A landscape with many peaks, sampled at points; each row gives a point and its height.
From any point a climber steps to the highest of the 2 points nearest to it. It stops when none of these is higher. Distance is the straight distance between rows; heights are no part of it.
ror: [102  70 164  90 133 132 152  86 159 150 114 126 117 173 100 127 151 152
 162 113 174 115]  h=489
ribek: [130  87 160 113 166  98 139 134 123 116 105 121 168 143 103  85  98 146
 162 122 170 148]  h=384
Sosul: [166 160 135 156 146 155  91 139 114 156  82  92 134 132 137 107 122 163
 144 121 153  41]  h=466
pav: [113 131  89 124 165 137 114  97 105 132 129 124 108 124 125 119 155 137
 149 152 126  93]  h=448
tesak: [154 153  79 183 130 147 119 128  93  85 135 136 152 117 131 128 133 134
  99 138 149 108]  h=388
zirot: [100 147  44 157  83 177  73 121 130 115 127 130 139 175 118 113 162 129
 124 137 123  99]  h=300
luzin: [144  53 130 158 155 142 140 121 145 123 143 170  66 125 161 155  94 124
 158  44 116 124]  h=251
vof: [126 114  97 150 165 116 154 112 101 136 142 142  75  98 139 147 139 114
 129 114 117 116]  h=248
Muko: [124 122  89 180  63 176  92 117 140 101 136 151 137 176 154 136 161 124
 107 107 126  93]  h=229
Zigoz: [115  72 161 143 149 120 120 106 141 142 145 153 131 129 140 101 110 147
 150  91 134 124]  h=178
Puvu: [138 163 126 116 129 168  77 110 139 143  93 100 115 166 134 107 166 155
 142 127 131  44]  h=429
gagad: [119  41 129 141 185  92 139 142 122 107 122 134 116 121 120 110  90 109
 164  71 113 158]  h=352
dusop: [139 146  74 165  61 172  68 152 136  86  96 123 152 194 124 105 160 110
 119 112 126  73]  h=257
Gorol: [117  49 160 106 170 132 145 126 165 148  92 107 128 183 108 112  90 154
 183  93 178 148]  h=26
tefo: [155 138 117 152 140 187 160 104 125 153 146 156  51 149 178 167 127 130
 118 112 158 114]  h=393
Tup: [ 81 168 106  99  82 124 134 129 147 159 138 113 163 129 114 129 135 124
  96 186 118 200]  h=386
bas: [108  69 175 124  82 152 103  75 172 142 169 167 109 148 132 148 157 157
 153  86 125 113]  h=459
Davof: [121  98 177 103 121  61 187 132 175 138 156 140 115 113  75 153 100  93
  99 104 117 197]  h=458
furu: [134 112 146 145 144 115 124 110 141 149 136 171 166 117 153  87 107 132
 114 147 123 168]  h=387
Zem: [169 147 123 159 152 173 114 128 110 153  98 110  97 153 170 132 117 159
 147 122 168  59]  h=436
zuver: [110  89 142 128 108  98 189  83 196 114 129 134 149 143  73 152 120 146
 114 118 180 142]  h=476
kasi: [110  59 167 119 163 106 158 126 171 133 133 112 133 153  92 123  69 140
 173  86 176 161]  h=24
riv: [157 139 105 159 161 130 156 141 129 180 123 171  62  86 175 145 101 113
 113 119 120 150]  h=320
Gome: [ 87  83 148 104 151 116 148 102 136 172 126 125 109 134 118 117 157 150
 159 120 151 127]  h=502
Kaz: [150 167 104 128 154 113 162 167  67 115 133 120  92  67 153 169  92  98
 125 132  98 148]  h=323
Vipab: [111 201  96 155 118 140 139 140 110 145 165 135 122  73 177 150 104 132
  79 136 108 140]  h=373
Kubon: [123 194 115  54 106 130 160 118 147 133 112  83 163 121  95 153 122 133
 125 216 147 173]  h=366
Moli: [ 53 106 118 130  79 139 106 102 159 160 167 127 135 134 103 135 189 160
 122 113 135 124]  h=276
sor: [126 112 137 149 121 173 112  90 148 173 150 156  92 134 193 143 131 157
 139 112 137  82]  h=394
pemu: [ 83 193  56 143  96 143 113 145 104 124 167 117 149  98 135 141 117 133
  96 156  80 148]  h=349
tubu: [ 69 151 170 110 107 100 117 150 113 142 142  73 165 111 101 122 140 168
 128 116 144  99]  h=491
Bomun: [107 128 113  94 134 126 124  89 142 121 109 125 153 149  84  99 184 134
 129 164 160 143]  h=472
difa: [119  70 137 114 182  88 137 168 100 112  97 106 146 111 126 112  93 124
 179 118 119 171]  h=443
mub: [153 144 152  98 120  63 125 157  90 110 141 138 125  85 116 136 125  58
  93 132  60 174]  h=442
veta: [155 133  77 141 179 147 144 107 115 174 119 143  56 117 169 142 125 113
 137 162 117 134]  h=294
famim: [ 78 193  89 100  94 137 102 135 112 135 160 102 156 111 128 133 126 121
  99 177  69 175]  h=312
vad: [103  80 149 140  49 168 101  97 201 142 157 166 164 173 120 118 136 161
 123  98 156 160]  h=305
Mem: [187 171  84 130 162 169  91 131 102 102  94 105 126 133 121 116 135 151
 153 151 165  60]  h=359
betu: [135  59 144 162 154 128 121 121 134 128 142 148 103 129 153 128  89 136
 157  60 126 105]  h=204
giv: [153 148 113 190 124 170 136 123 101 114 157 133 111 138 141 150 128 138
  90 102 172  99]  h=90
pomo: [101 113 154 121 103  85 146 121 168 155 164 164 120  98 102 127 149 108
  84 122 101 188]  h=206
pur: [167  96 125 148 163 132 113 120 102  90  97 140 136 150 139 102 115 130
 157 116 145  87]  h=488
nopat: [165 148 171 167  92 190 134 132 146 124 149 130  86 182 162 179 137 138
 126 104 152  67]  h=232
Nubo: [154 113 201  96 118 141 100 128 179 101  85 131 140 206 140  84 138 133
 161 109 130  76]  h=200
fogud: [109  80 167 132 126 132 119 101 171 184 170 185  98  97 157 128 109 163
 148  74 127 144]  h=350
beguk: [ 83 151 171 106  93 103 142 137 123 151 164 144 138  78 155 135 108 111
  94 105  84 169]  h=215
pizi: [135  53 162 131 146 128 124  87 171 143 156 185  94 131 136 125 111 113
 158  77 111 149]  h=358
Fitos: [125  65 114 122 188 128 115 144 109 138  79 102 125 144 150 112 122 148
 185 116 140 119]  h=347
Tidek: [155 157 122 143 155 115 127 138 104 140 125 152 146  76 177 108  95 123
 123 169 107 156]  h=53
Legot: [162 113 158  99 139 133  92 125 128  97  71 114 134 180 115  81 161 133
 164 109 142  63]  h=289
dezez: [121 185 128  31 112 141 135 118 116 128 127  71 164 113  84 150 119 120
 142 203 115 168]  h=360
guzi: [132 110 154 130 149 100 114 126 115  96 114 130 191 129 104  74 117 148
 136 122 154 124]  h=364
dunik: [ 83 108 146  94 160 106 152 145 115 190 114 100 110 103 155 129 111 138
 163 141 121 162]  h=534
vimez: [209 171 120 144 145 190 110 142 104 104  80 107 115 168 143 130 127 137
 147 139 176  66]  h=345
boge: [153 121 112 163 165  96 174 171 102 122 126 167  66  75 134 155  91  87
 104  87 106 157]  h=412
tivan: [180 190 159 170  79 196 116 160 154  92  99 113 125 196 150 151 140 125
 108 134 142  68]  h=156
Bav: [ 96 136 125 111  72  91 194 121 180  98 121  95 184 128  96 167  97 146
 100 132 161 135]  h=515
pebo: [123 104 124 159 114 137 104 100 145 122 134 171 172 135 141  92 140 130
 102 130 128 145]  h=356
niru: [124 159 136  82 130 168  78  98 154 149  85 111 130 175 130  86 175 160
 150 146 150  70]  h=425
budot: [117  94 163 152  65 168  77 106 179 138 141 157 168 174 145 109 140 154
 122 100 142 116]  h=295
fim: [134 173  56 116 164 132 125 124  86  78 159 105 115  92  75 156 133 131
 129 179  98 113]  h=263
bisal: [162 136  98 143 166  91 159 182  91 127 115 140  76  75 149 158  98  84
 127 125  92 163]  h=355
Gop: [101 165 124 100 150 121 135 150  77 155 140  88 120  81 175 145  94 137
 157 141  99 123]  h=521
tati: [129  51 179 109 114 137 125  75 176 108 163 182  93 162 135 143 141 115
 167  87 109 138]  h=399
Vak: [110 132 166  77 129  61 147 162 131 174 141 137  68  92 114 152 127  74
 104 113  72 171]  h=433
tona: [126 124 103 126 176 124 133 121 132 212 121 148  71 102 173 128 123 120
 142 161 100 147]  h=287
fabi: [128 102 182 105 153  82 172 152 152 135 133 121 140 125 113 124  36  95
 138 106 126 213]  h=18
tob: [165 159 117 174 154 171 157 140  80 137 150 133  95 128 147 141 111 143
 104 116 191 128]  h=85
Zutu: [136 131 115  89 161  94 140 157  77 117 117 107 127  76 130 136 115  92
 164 168  90 156]  h=597
ledi: [160 162 154 175  68 175 124 163 170  68 130 137 118 202 151 164 149 121
 111 135 132  74]  h=164
fev: [106 110 119 133 100 128 121 111 148 117 121 153 186 146 109  88 150 132
 101 146 149 172]  h=340
Vazak: [146 173  60 145  91 178  62 143 128  90  91  99 139 180  98 106 169 134
 120 121 126  65]  h=267
Sevad: [141 102 119 137 175  88 138 164  69  83 115 115 151  88 127 117 102 119
 166 122 121 124]  h=441
rudof: [120  49 132 116 190 116 127 149 129 127  73 105 145 145 131 101  97 137
 183 115 145 172]  h=381
sim: [155 175  56 184 112 183 112 131  98  90 139 134 138 144 119 135 139 129
  89 148 156 128]  h=351
savuz: [114 100 122 140 111  98 129 107 154 141 151 168 131 117 105 112 170  97
  88 141  98 180]  h=201
Mamo: [172 172 143  65  86 122  88 144  89 131 146 109 151  94 122 147 124  63
  95 173  65 180]  h=416
Sige: [ 88 153 161  91 129 112 151 122 132 193 144 120 124  99 156 129 114 136
 124 158 117 170]  h=570
Gori: [ 87 166  98  65 160 125 113 114 113 125 134  93 140 114  76 114 153 155
 154 190 124 131]  h=490
mit: [145 152 118 187  88 172  93 129 131 119 117 101 129 157 115 140 157 138
 104  99 136  50]  h=102
Dekeg: [133 151 151  77 103 163  90 112 174 139  75 102 143 192 107  77 187 156
 130 123 163  89]  h=422
pebi: [151 107 186  73 128  78 177 160 124 146 110  99 126 128 121 150  60  87
 129 119 109 213]  h=15
padar: [166  90 123 177 174 116 141 137 106  90 136 159 128 110 149 113  72 119
 136  84 127 130]  h=258
Lim: [134  98 124 141 167  69 158 176 118 122 122 159  77  78 129 146  90  75
 126  76  75 164]  h=512
kuz: [115 156  95 107 158 154  89  98 119 139 115 105 115 144 116 112 163 162
 149 144 137  60]  h=435
dimon: [131  78 153 109 162 120 175 112 181 164  90 125 136 164 121 117  77 152
 164 132 188 161]  h=29
Rim: [140 158  72 131 136 154  83 109 110  86 109 121 145 140 107 105 167 139
 134 151 142  83]  h=391
Gemag: [123  69 153 111 122 129 135  68 156 114 129 174 123 162 116 114 168 103
 127 129 119 147]  h=451
dibik: [ 79 106  96 152  95 112 122 114 138 128 165 154 133 107 101 128 175 111
  92 118 101 159]  h=193
pulir: [152  66 126 149 144 171 163 133 143 125 126 160  40 155 183 183 110 116
 154  63 131 123]  h=318
bagaf: [129 131 100 158 170 128 172 185  73 142 129 101  84  91 163 163  83 144
 139  93 147 135]  h=298
Nobog: [101 205  87 112 117 148  98 147  84 108 161  86 160  88 134 141 105 153
 123 162  99 107]  h=463
mozol: [121 148 119 123 121  76 135 139 102 108 152 136 131  81 113 132 144  77
  91 141  69 169]  h=471
Musa: [123 183 117  82  75 118 159 126 159 159 121  98 164 134 110 153 121 113
  87 214 131 195]  h=372
Loza: [ 74 122  65 145  56 168  70 128 144 133 131 131 135 190 107 112 179 124
 133 117 123  91]  h=288
tolo: [158 135 184 182  63 185 107 133 170 127 141 121 105 162 153 179 134 148
 128  91 118  49]  h=250
Panef: [127 166  24 173  92 191  90 135 111  95 129 124 136 173 106 129 146 128
 109 136 141 100]  h=321
Zono: [176 172 155 185  97 190 114 136 129 126  89  84 116 164  98 151 143 128
 108  96 137  43]  h=110
penaf: [174 151 112 172 156 126 145 143 104 132 131 167 131  79 180 118  80 124
 105 138 129 144]  h=68
bura: [127 115 152  99 147  80 134 159  73  79 119 105 181  95 106 104 110 123
 158 137 132 134]  h=572
lera: [158 115 152  89 147 131 101 119 139 113  65 120 155 171 111  67 149 148
 165 123 175  98]  h=292
fela: [116  86 130 136 162  98 148 145 145 174 128 176  64  79 145 140 104 111
 138  81  87 158]  h=293
lum: [ 86 162 136 106 146 121 138 131 108 185 154 114 110  86 176 132 106 149
 137 149 101 129]  h=548
Ner: [136 158  90 119 129 113 112 139  90  78 137 127 175  81 107 121 140 105
 120 181 103 148]  h=531
zamu: [104 132 166  78 138 106 175 131 145 202 116 108 115 115 140 141 102 134
 143 168 134 181]  h=555
fen: [162 148 122 154 109 173  69 121 138 118  89 141 175 161 165  82 139 148
 116 135 145  84]  h=314
Luv: [122 134 133 125 119 104 109 150 113  79 118 115 214 118  94  81 138 146
 123 142 156 136]  h=348
regip: [105 106 136 156 152  91 154 170  82 118 150 108 111  84 147 145  95 147
 145  73 125 100]  h=269
goreg: [171 130 145 102 144  55 131 183  98 127 118 137  97  92 130 141 105  60
 114 129  63 174]  h=455
lak: [126 139 107 119 106 124  87 144 125  86  97 116 200 140  79  68 169 144
 123 136 165 129]  h=361
nudu: [114  81 152 118 143  91 160  97 144 118 132 144 150 137  88 103 134 120
 128 130 148 162]  h=418
kod: [172 140 195  62  92  92 163 136 119 161 114 105 135 125 126 160  68  76
  92 120 111 199]  h=13
Lepit: [135 147 115 176 141 143 157 127 125 161 155 169  86  79 174 147 104 140
  97  99 139 131]  h=342
Res: [156 149  63 133 180 137 138 127  82  86 141 117 108  98  97 147 139 119
 147 168 129 115]  h=252
serot: [122 174  99 179 123 159 151 136 113 142 172 143 108  88 157 153 115 145
  77 111 148 128]  h=357
noneg: [111 104 178  92 124  60 166 146 151 176 150 141  86 106 100 151 127  93
 111 109 102 183]  h=446
Lave: [145 123 113 157  93 178 114 101 145 102 131 164 123 169 176 140 149 124
 110 124 126  94]  h=217
sume: [103 130 136 135 133  88 156 143 104 131 160 153 105  65 143 139 116 108
 106  96  83 143]  h=389
ketep: [154  77 124 153 176 101 122 139  86  79 105 127 140 127 121 103 107 125
 158  98 134 104]  h=408
giku: [119 119 158 157  70 168  67 119 174 144 124 132 149 168 139 121 156 158
 124  94 125  70]  h=284
gigil: [105 154 130  62 151 109 141 128 110 132 113  91 152 114  91 119 142 140
 161 182 149 149]  h=503
daked: [123 115  94 175  57 160  70 140 139 107 114 149 170 181 134  99 151 124
 116 105 124  96]  h=244
zum: [166 125 104 168 145 142 120 118  99  97 117 140 137 133 142 117 130 135
 128 127 150  86]  h=437
sito: [131 128  83 111 179 113 130 100 103 133 125 124  98 107 112 127 149 111
 149 175 101 128]  h=465
Taf: [113 130 144 103 118  93 162 121 133 115 121 121 171 121  89 125 137 120
 109 168 144 183]  h=505
furi: [102 146 117 142 141  99 166 155  68 111 163 105 101  71 147 165 107 126
 127  91 114 109]  h=291
Midu: [108 115 120 117 149 106 134 100 122 132 140 139 134 116 107 109 166 117
 119 156 117 146]  h=467
sobe: [173 179 108 126 107 166  72 136 137  88  70  85 129 161  89 101 182 127
 127 109 118  44]  h=275
vugot: [122 182  89 127 150 121 155 142  68 104 165 103 104  79 133 164 109 122
 117 137 107 121]  h=307
Loku: [ 98 160  90  77 136 131 103 117 128 108 114  98 165 128  70  97 175 151
 141 172 153 135]  h=478
vur: [173 164 104 171 162 153 151 149  82 127 137 141 122  92 167 132  95 143
 113 145 164 136]  h=79
gubom: [189 152 193 175 103 175 135 151 145 101  82  98 113 170 118 151 122 115
 130  87 116  42]  h=129
mos: [129 165 121  87  94 117 108 143  89  91 143 106 186  89 109 132 133  89
 113 185  89 178]  h=462
migop: [ 66 105  94 148  57 160  78 109 156 144 155 129 134 166 102 130 190 143
 129 101 132 107]  h=282
Lor: [ 72 128  50 160  88 142 104 107 141 144 163 148 117 126 118 131 170 120
  97 132  97 143]  h=195
deka: [104  91 156 121  79 155  99  88 173 115 143 156 129 177 142 134 179 136
 140 116 125 103]  h=482
Lozo: [121 130 119  85 169 101 131 150  81 117 111  99 145  89 115 119 127 122
 180 176 125 140]  h=533
zezod: [180 130  62 141 193 147 154 144  78 107 113 123  89 101 119 152 124 103
 155 164 147 140]  h=238
kuluk: [ 87 133 184 123 105  99 141 150 114 138 176 132 153  78 159 127  79 142
 118  77 105 144]  h=225
neke: [132  69 139 140 161 119 132 111 152 162 135 179  85 105 154 124 107 114
 142  90 106 153]  h=324
Gol: [148  81 166 142 128 149 117 115 150 101 129 153 104 174 166 137 121 124
 167  90 118  73]  h=197
pitet: [ 76  87 167 127 106 113 136 103 153 154 177 137 124 107 105 138 152 165
 130  86 142 133]  h=268
rivat: [154 135 119 137 122 168 109  95 133  97 113 145 116 182 165 127 155 127
 136 142 134  69]  h=212
Ligu: [ 86  97 160  94 147 108 165 132 139 179 118  96 120 126 126 132 115 165
 166 133 167 146]  h=514
riruz: [112 143 113  93 151  93 133 112 112 145 140 112 115 102  97 124 159 104
 126 188  92 161]  h=480
Boga: [104 126 156 151 135  96 133 156 100 127 166 118 142  84 156 126  87 152
 126  78 117 102]  h=243
Lom: [ 69 164 107 113 107 136 114 117 145 163 144 115 163 125 121 113 147 150
 112 174 131 164]  h=404
minuk: [154 113 165 110 127 144  95  99 161 115  83 139 175 185 127  69 133 147
 141 124 173 114]  h=297
bebe: [ 62  98 153 130  74 118 132 117 164 151 170 122 151 128  86 137 164 171
 116 100 158 135]  h=271
tuten: [176 180 194 164  93 179 140 169 169 100  96 103 101 185 134 157 142 126
 127 128 123  52]  h=147
tos: [164 123 135 182 160 156 126 160  97 153 100 100 105 138 158 141  88 161
 150  99 171  77]  h=392
zin: [ 85 150  36 169  90 183  98 102 141 140 164 142 102 150 137 149 151 136
  94 131 109 120]  h=214
sura: [126  83 116 114 173 134 135  96 138 193 101 149  77 130 168 124 138 116
 160 144 110 145]  h=285
banem: [140 144 136 176 137 144 106 134 107 147 122 103 134 119 139 127 122 166
 125 109 151  51]  h=504
Dudi: [158 108 115 179 148 128 157 127 106 102 149 168 103 103 145 136 105 120
 107  87 136 120]  h=319
pega: [143 149 120 159 123 195 123 100 137 161 146 142  78 156 182 165 134 152
 118 120 149  74]  h=407
damel: [118  88 167 118 158  91 176 131 171 122 146 116 147 137  97 120  43 117
 149 100 159 186]  h=21
dez: [ 99  85 156 107 116 118 175  86 180 135 127 121 127 152  75 146 149 164
 131 110 189 121]  h=481
bedu: [164 130 158 133 103 161  66 121 164 106  84 143 184 189 149  66 138 145
 122 116 140  91]  h=303
Sez: [152 113 127 108 143 152 112  92 125 100  91 142 127 174 160 104 158 121
 160 146 130  87]  h=209
lelo: [114 199 108  99 135 140 126 144  70 134 155  84 135  77 166 153  89 147
 137 155 104 108]  h=495
siza: [122 141 156 106 150 106 135 147 103 154 123 126 158  92 173 107  88 136
 143 160 118 160]  h=39
mun: [115  96 160 132 141 113 114 118 117 130 120 114 146 138 107  98 141 152
 148 101 153  85]  h=516
daguk: [147 101 130 152 134 167 150 106 131 139 146 169  56 138 179 166 125 124
 136  87 132 101]  h=370
leke: [127  64 156 121 134  98 150  82 160 134 136 173 114 138  90 119 152  97
 117 122 122 174]  h=434
tusu: [110 144 128  99 120  91 145 115 134 139 139 114 140 120  84 129 158 104
 103 190 113 187]  h=492
vesil: [ 87 144 159  95  82  93 192 126 139 104 130  76 175 123  96 164 109 146
 112 125 160 143]  h=508
mavi: [ 94  87 125 152  54 145 122 113 195 147 151 166 174 155 114 112 127 146
 105 116 157 190]  h=313
budu: [129 110 155 100 162 108 172 129 156 159  86 115 158 143 127 107  82 161
 158 162 187 170]  h=30
Divol: [111  60 134 130 172  68 148 161 125 124 128 148  95  96 119 129  99  88
 145  79  83 177]  h=419
paz: [101 132 149 108 128  75 154 161 115 149 143 153  75  63 130 158 109  85
 113  83  63 148]  h=413
Muza: [162 123 183 128 112 151  96 128 159 100  94 134 130 186 157 113 135 132
 156 111 114  47]  h=194
Keref: [175 176  80 153 133 169  90 139 101  85 110 100 142 135  96 117 148 146
 122 139 162  65]  h=375
bovo: [143 121 194 128  90 133  98 146 198  69 115 140 132 195 138 123 151 127
 155 113  95  54]  h=185
tumut: [143 209 102 137 132 122 142 150 108 150 153 147  87  69 156 165 102  95
  80 144  82 151]  h=390
zive: [163 142 105 173 154 119 174 142  97 105 142 165  83  87 129 148 116  95
  87 103 125 152]  h=362
dulif: [107 101 141 143 138 139 125 103 146 186 157 162 101  98 171 129 121 158
 141 104 124 121]  h=374
bak: [103 146  84 143 101 130  83 139 114 104 119 120 189 132 109  90 158 144
 114 144 141 115]  h=382
ful: [106 189  93  76 117 129 108 124  97 122 168  96 128  98 106 152 121 111
 109 182  53 158]  h=290
Bokup: [171 168 151  83 113  99 109 150 102 136 134 130 159  88 146 127 113  75
 104 180  78 188]  h=395
fivem: [129 146 136  94 108 141 117 112 175 132  78 105 168 172  89  85 164 169
 120 132 203 113]  h=420
gefe: [174 121  91 157 181 163 162 156  64 111 113 116  84 131 128 147 121 122
 150 125 182 144]  h=259
Migu: [ 96 107 146 103  99 151 109  85 156 127 121 133 134 181 110 110 193 142
 137 119 151  97]  h=493
mafa: [143  99 153  85 134 142 123  77 153 104  90 153 137 193 130  96 163 122
 156 146 148 121]  h=205
kab: [122  98 165  90 155  82 155 157  90 103 111 101 167 112 115 114  91 121
 166 131 132 171]  h=513
Pama: [108 151 131  85 130 129 145 102 164 145  95 100 153 153  93 103 158 173
 128 160 202 121]  h=417
raba: [138 122 152 142  68 155  82 136 170  72 115 144 151 197 145 119 156 120
 128 110 109  70]  h=177
Lati: [113  96 116 154 164 111 162 144 119 147 144 155  76  79 151 148 105 120
 132  79 110 129]  h=266
sog: [167 184 114 102 129 120 101 145 107 138 139 133 151  79 146 127 117  90
 113 209  79 174]  h=365
sed: [118  99 125 119 125 127 122  76 136 108 117 152 147 156 105  99 183 112
 126 149 135 139]  h=464
Beg: [112 153 121 115 145  97 111 153  74  95 134  88 158  92 105 118 136 145
 154 139 132  91]  h=438
fugi: [122  70 161 115 170 103 158 113 146 141 114 138 134 136 107 102 105 127
 153 127 143 171]  h=403
tinoz: [138  97 190  83 118 142 122 103 180  93  96 148 142 214 131  97 147 134
 159 121 151 107]  h=203
bolo: [145 140 128 100 101  67 149 133 154 140 135 123 138 134  78 140 153  83
  75 192 117 198]  h=479
pupi: [111  67 103 122 184 117 134 135 122 174  91 118  89 124 157 127 134 127
 173 133 108 158]  h=296
biz: [ 91 187  73 159 100 140 100 154  95 109 164  97 162 105 133 137 123 150
 103 145 116 106]  h=410
geba: [155 145 156  76 114  59 142 150 129 144 141 118 121 122  94 140 140  76
  91 174 104 194]  h=469
vibal: [111 116 147 105 126 129  99 107 135 121 106 108 144 159  91  92 179 150
 140 119 156  83]  h=500
Nimi: [108 176  55 108 147 127 111 118 109 107 163 113 119  99  85 150 137 125
 113 191  64 137]  h=277
rasi: [165 138 123 120 122 145  83 127 122  79  81 105 142 162 107  95 174 130
 142 115 135  50]  h=283
Miki: [151 167  98 151 143 184 111 100 120 145 125 120  97 159 163 141 134 160
 129 142 153  61]  h=421
tago: [119 128 161  99 154 112 144 134 127 167 106 119 161 115 146 101  92 149
 153 166 153 165]  h=33
Ragi: [ 71 133 158 108  94  99 151 128 141 151 165 132 142  98 117 132 137 124
  93 128 108 182]  h=211
mekef: [117 156  55 142 115 138  89 143 103  80 131 127 181 108 109 108 152 121
 119 169 121 139]  h=440
nuna: [118 123 142 122  80  77 203 116 185 105 135 123 170 125  94 171  85 116
  83 134 134 172]  h=530
lar: [ 97 111 120 142  75 116 150 126 177 131 133 150 184 147 100 111 130 130
  90 149 158 202]  h=327
ped: [147  52 112 168 190 116 136 144 127 105 126 154 101 122 147 124  72 102
 154  57 108 152]  h=273
zufi: [164 108 159 159 125 169 137 130 131 118 127 139  82 174 168 162 117 135
 148  89 143  63]  h=216
guga: [127  90 153 127 119  73 199  99 197 133 143 138 130 127  72 156 100 118
 105 129 146 175]  h=468
Zor: [143 159 113 200  91 192 118 136 110 119 152 113 116 161 117 157 150 141
  82  95 162  84]  h=95
Kufo: [ 90 160 122  97 118 135 129 111 156 156 117 109 167 135 110 101 150 170
 122 175 171 148]  h=414
sok: [150 102 138  99 163  72 141 171  97 136 113 120 114  91 132 127 114  81
 151 154  83 182]  h=518
ralek: [159 149 204  75  91  81 141 155 149 162 136 142 129 119 129 145  69  81
  74 105  95 205]  h=12
Nonad: [119 123 162 104  92  76 179 128 144 106 143 120 169 123  84 146 115 100
  89 140 127 192]  h=517
labut: [123  75 154 131  98 149 120  81 165 108 166 183  90 146 158 157 157 122
 144  88 102 107]  h=428
ganug: [149 166 152  60  78 127 118 126  86 124 139  94 173 109 109 145 120  77
 101 169  93 193]  h=431
lafu: [150 146  87 153 180 144 178 166  69 135 133 113  67 101 137 167 103 120
 132 119 160 157]  h=274
zamo: [144 108 113 171 171 135 146 163  89 142 117 113  99 114 165 146  90 147
 149  93 156 106]  h=338
Banas: [167 169  80 147 173 125 149 133 111 169 133 153  59  95 149 153 116 100
 102 156 109 148]  h=304
rusi: [132 194  70 142 129 120 133 140 108 122 159 136 105  81 131 153 128 100
  77 161  75 155]  h=411
vusad: [ 94 140 148 139 128  90 109 152  95 121 138  85 160 105 106 115 137 155
 131 106 131  76]  h=470
tadod: [124 181  94 118 104 101 110 144 104 123 162 132 127  88 124 148 142  82
  75 164  55 172]  h=439
mibif: [111 150  92 149 149 126 140 110 110 144 161 133  99  91 145 139 138 130
 112 137 113 112]  h=239
Todul: [141 142 142 160  53 168  97 152 186  80 126 149 128 195 170 153 157 129
 127 134 107  66]  h=171
Fanib: [129  82 156 130 133 142 112  93 141 132 126 149 119 158 154 115 141 136
 152 105 129  90]  h=184
gor: [122 112 132 152 156 119 121 128 105 140 120 116 127 117 141 119 121 153
 148  99 138  81]  h=565
Kazu: [190 174 114 160 127 184  91 122 119 115  89 126 148 157 160 111 123 151
 125 139 164  65]  h=329
Tosu: [120 158  78 118 153 126  97 127  90  88 130 106 153 102  95 113 154 148
 139 159 133  89]  h=409
Laza: [144 138 168 172  86 177  84 117 162 153 113 117 129 152 147 138 142 157
 124  96 125  44]  h=272
Kup: [ 99 161  65 160 127 161 119 100 122 138 168 128  99 122 134 150 147 151
  97 137 122 102]  h=231
Kagoz: [108  81  99 109 188 113 130 160  95 147  80  95 114 108 152 126 125 133
 190 141 117 151]  h=317
keli: [145 129 171 106 121  61 148 146 152 150 142 154 129 110 109 120 115  86
  83 144  99 201]  h=454
gilub: [139 115 147 124 149  80 135 131 135 154 130 159 133 102 133 101 116 105
 113 152 102 182]  h=427
leti: [ 73 133 173 104 105  97 159 133 134 132 142  77 163 127  81 136 130 169
 124 110 172 119]  h=501

For each start below, name the point where the climber stops.
guzi -> Zutu
kod -> nuna
tob -> nuna
Sez -> nuna
Res -> Sige
veta -> mozol
bebe -> pur
Lor -> gor
paz -> Sige
pitet -> pur
lera -> nuna

Call two points neighbours if one is among the 2 nearest of the other. Go from one point of each pair to the other, from neighbour to neighbour, staying as high as possible. Name the lowest point that can't be avoided.
Zutu and Ner -> Luv
Lim and pur -> Zigoz
Sige and gor -> Lati
pur and bura -> ketep
tusu and mozol -> mub
Lim and Sige -> dibik
nuna and pur -> sura
tusu and Zutu -> sed
